Points on a hilly landscape, in no order, each with its height.
From any point a ball rolls to the lowest of the 4 points nearest to it. It stops when none of these is lower. Distance is the straight distance between rows; heights are no part of it.
<429> (h 345): [208 100 208  90 119  80  90  71 143  94 114]
<226> (h 423): [120 167 176 145 138  99 109 121  39 167 144]
<24> (h 270): [ 87  86 135  95 119 156 175 135 131 121 165]
<38> (h 48): [133 112  78 162 133 165 144 121 165 135  83]
<221> (h 253): [ 66 111 136 123 141 149 138  94 105 190 158]
<36> (h 300): [138 175 138 142 130 115 141 149 107 104 127]
<43> (h 307): [146 168 115 134 119 113 119 151 126 109 122]
<212> (h 330): [ 97  73 117 105 112 176 190 127 144 119 117]
<340> (h 331): [198  99 179  95 130  94  79  64 142  69 109]
<27> (h 306): [146 147  88 134 102 113  99 128 152  96 109]
<532> (h 407): [115 169 143 130 128 132 143 143 104 149 152]
<94> (h 133): [167 162 160 145 141  87  75 140  69 144 143]
<644> (h 528): [113  88 111 134 142 170 188 117 158 146 114]
<802> (h 160): [165 164 159 145 145  89  92 149  90 125 132]
<28> (h 335): [165 126 124 106 102  62  73 126 144 138 142]
<118> (h 192): [171 166 156 152 155 100 105 134  98  91 124]
<753> (h 350): [122 134  73 144  92 161 105 137 153  86  75]
<150> (h 412): [108 170 181 126 145 133 143 134  71 143 160]
<311> (h 499): [113 122  99 130  95 175 174 136 135 101 100]
<720> (h 400): [182 113 177  92 101  59  74 109 141 134 140]
<336> (h 249): [154 167 137 149 128 101 110 141 123  73 107]
<2> (h 203): [196 119 178 116 143  67  71 122 114 109 135]
<124> (h 437): [ 91  63 130 115 144 172 181 122 157 145 131]
<704> (h 172): [140 147 125 119  89 109  70 121 144  56  87]
<663> (h 413): [122 156 111 137 113 150 165 143 128 115 118]
<138> (h 291): [ 88  89 128  94 112 161 187 132 141 112 133]
<452> (h 264): [136 156 154 143 125  88  78 130  48 174 140]
<530> (h 196): [176 142 139 121 118  69  78 130 132 104 130]
<768> (h 343): [105  91 133 153 168 156 172 111 165 167 102]
<670> (h 321): [ 96 155 144 128 132 130 123 118  73 179 155]
<143> (h 230): [ 94 135 115 132 143 155 149 116 124 183 144]
<736> (h 417): [160 139  86 118 111  90  82 130 162 137 130]
<296> (h 251): [149 179 133 139 128 105 108 148 116  90 124]
<826> (h 169): [144 139  71 146 123 129 115 130 161 134 114]
<524> (h 301): [ 79 143 174 106 131 132 160 134  97 128 177]
<144> (h 269): [196 112 186 103 119  61  79  98 139 107 131]
<184> (h 308): [ 88  69 121 109 137 164 172 131 146 141 153]
<781> (h 634): [ 82  29 134 116 164 154 148 133 152 144 156]
<505> (h 336): [101 124 122 114 113 164 184 137 130 124 128]
<218> (h 222): [ 79 131 150 104 132 144 155 136 106 155 173]
<719> (h 76): [170 132 165 131 125  66  52 142  96 155 145]
<451> (h 250): [141 108  82 176 160 150 136 117 185 138  70]
<682> (h 267): [125 129 102 152 150 157 154 120 147 176 124]
<543> (h 440): [148 158  89 140 124 102  95 141 130 157 137]
<32> (h 223): [ 81  88 130 103 133 163 173 131 142 150 164]
<269> (h 78): [117 116  86 149 129 171 163 127 157 140 101]
<375> (h 312): [131 156  89 139 120 141 138 142 142 133 122]
<257> (h 224): [ 63 100 137 113 145 156 150 112 126 178 173]
<115> (h 393): [ 94  81 131 142 160 172 178 112 152 174 127]
<41> (h 591): [ 65  43 137 124 171 157 144 107 138 177 157]
<250> (h 252): [168 137 126 110 103  78  79 125 149 105 130]
<694> (h 420): [132 173 126 141 133 113 119 151 101 157 139]
<551> (h 518): [ 83  39 151 129 174 154 164 115 160 160 137]
<674> (h 428): [117 138  99 138 112 161 166 137 135 124 107]
<707> (h 200): [185 139 156 131 158  92  83 125 110  64 119]
<439> (h 382): [113 132  91 131  89 173 127 144 142  92  74]
<715> (h 289): [130 113  59 153 107 168 119 123 165 108  68]
<7> (h 181): [191 140 167 137 169  87  77 131  80 101 133]
<288> (h 176): [146 155 132 132 100 108  81 127 134  61  99]
<757> (h 427): [122 152  94 140  97 156 134 140 139  92  99]
<519> (h 349): [162 154 105 127 107  93  93 140 143 109 117]
<171> (h 334): [139 130  77 127  88 120  85 128 161  93 101]
<322> (h 263): [145 129  63 140 117 119  93 111 187 129 105]
<328> (h 394): [148 168 180 141 170 115 135 130  70 114 145]
<562> (h 342): [134 180 164 142 142 112 146 139  93 114 142]
<13> (h 371): [105 119 106 128 133 167 180 120 141 153 128]
<304> (h 193): [ 86 139 129 122 127 146 153 121 110 174 160]
<426> (h 444): [116 118  83 139 105 183 171 128 141 116  81]
<377> (h 387): [115 157 113 130 115 149 165 144 125 143 134]
<213> (h 129): [164 138 138 121 111  83  75 114 142  71 109]
<760> (h 384): [111 175 164 129 131 120 150 144  91 140 152]
<291> (h 702): [ 97  19 105  97 142 151 162 151 144 117 144]
<463> (h 111): [ 83 118 130 111 133 159 168 128 126 170 162]
<685> (h 433): [152 158 118 133 128  87  78 141 112 158 141]
<486> (h 284): [ 87 140 159 112 125 142 174 142 111 120 159]

Where does a ball stop that starts at each point below?
<670> => <463>
<144> => <719>
<36> => <213>
<311> => <463>
<644> => <38>
<377> => <826>
<736> => <213>
<757> => <38>
<226> => <719>
<28> => <213>
<118> => <719>
<429> => <719>
<486> => <463>
<43> => <213>

Write out the way that a ball takes from each point below.
<551> => <115>, <768>, <682>, <269>, <38>
<296> => <118>, <802>, <94>, <719>
<562> => <36>, <336>, <288>, <213>
<519> => <250>, <213>
<663> => <375>, <826>
<439> => <753>, <715>, <38>
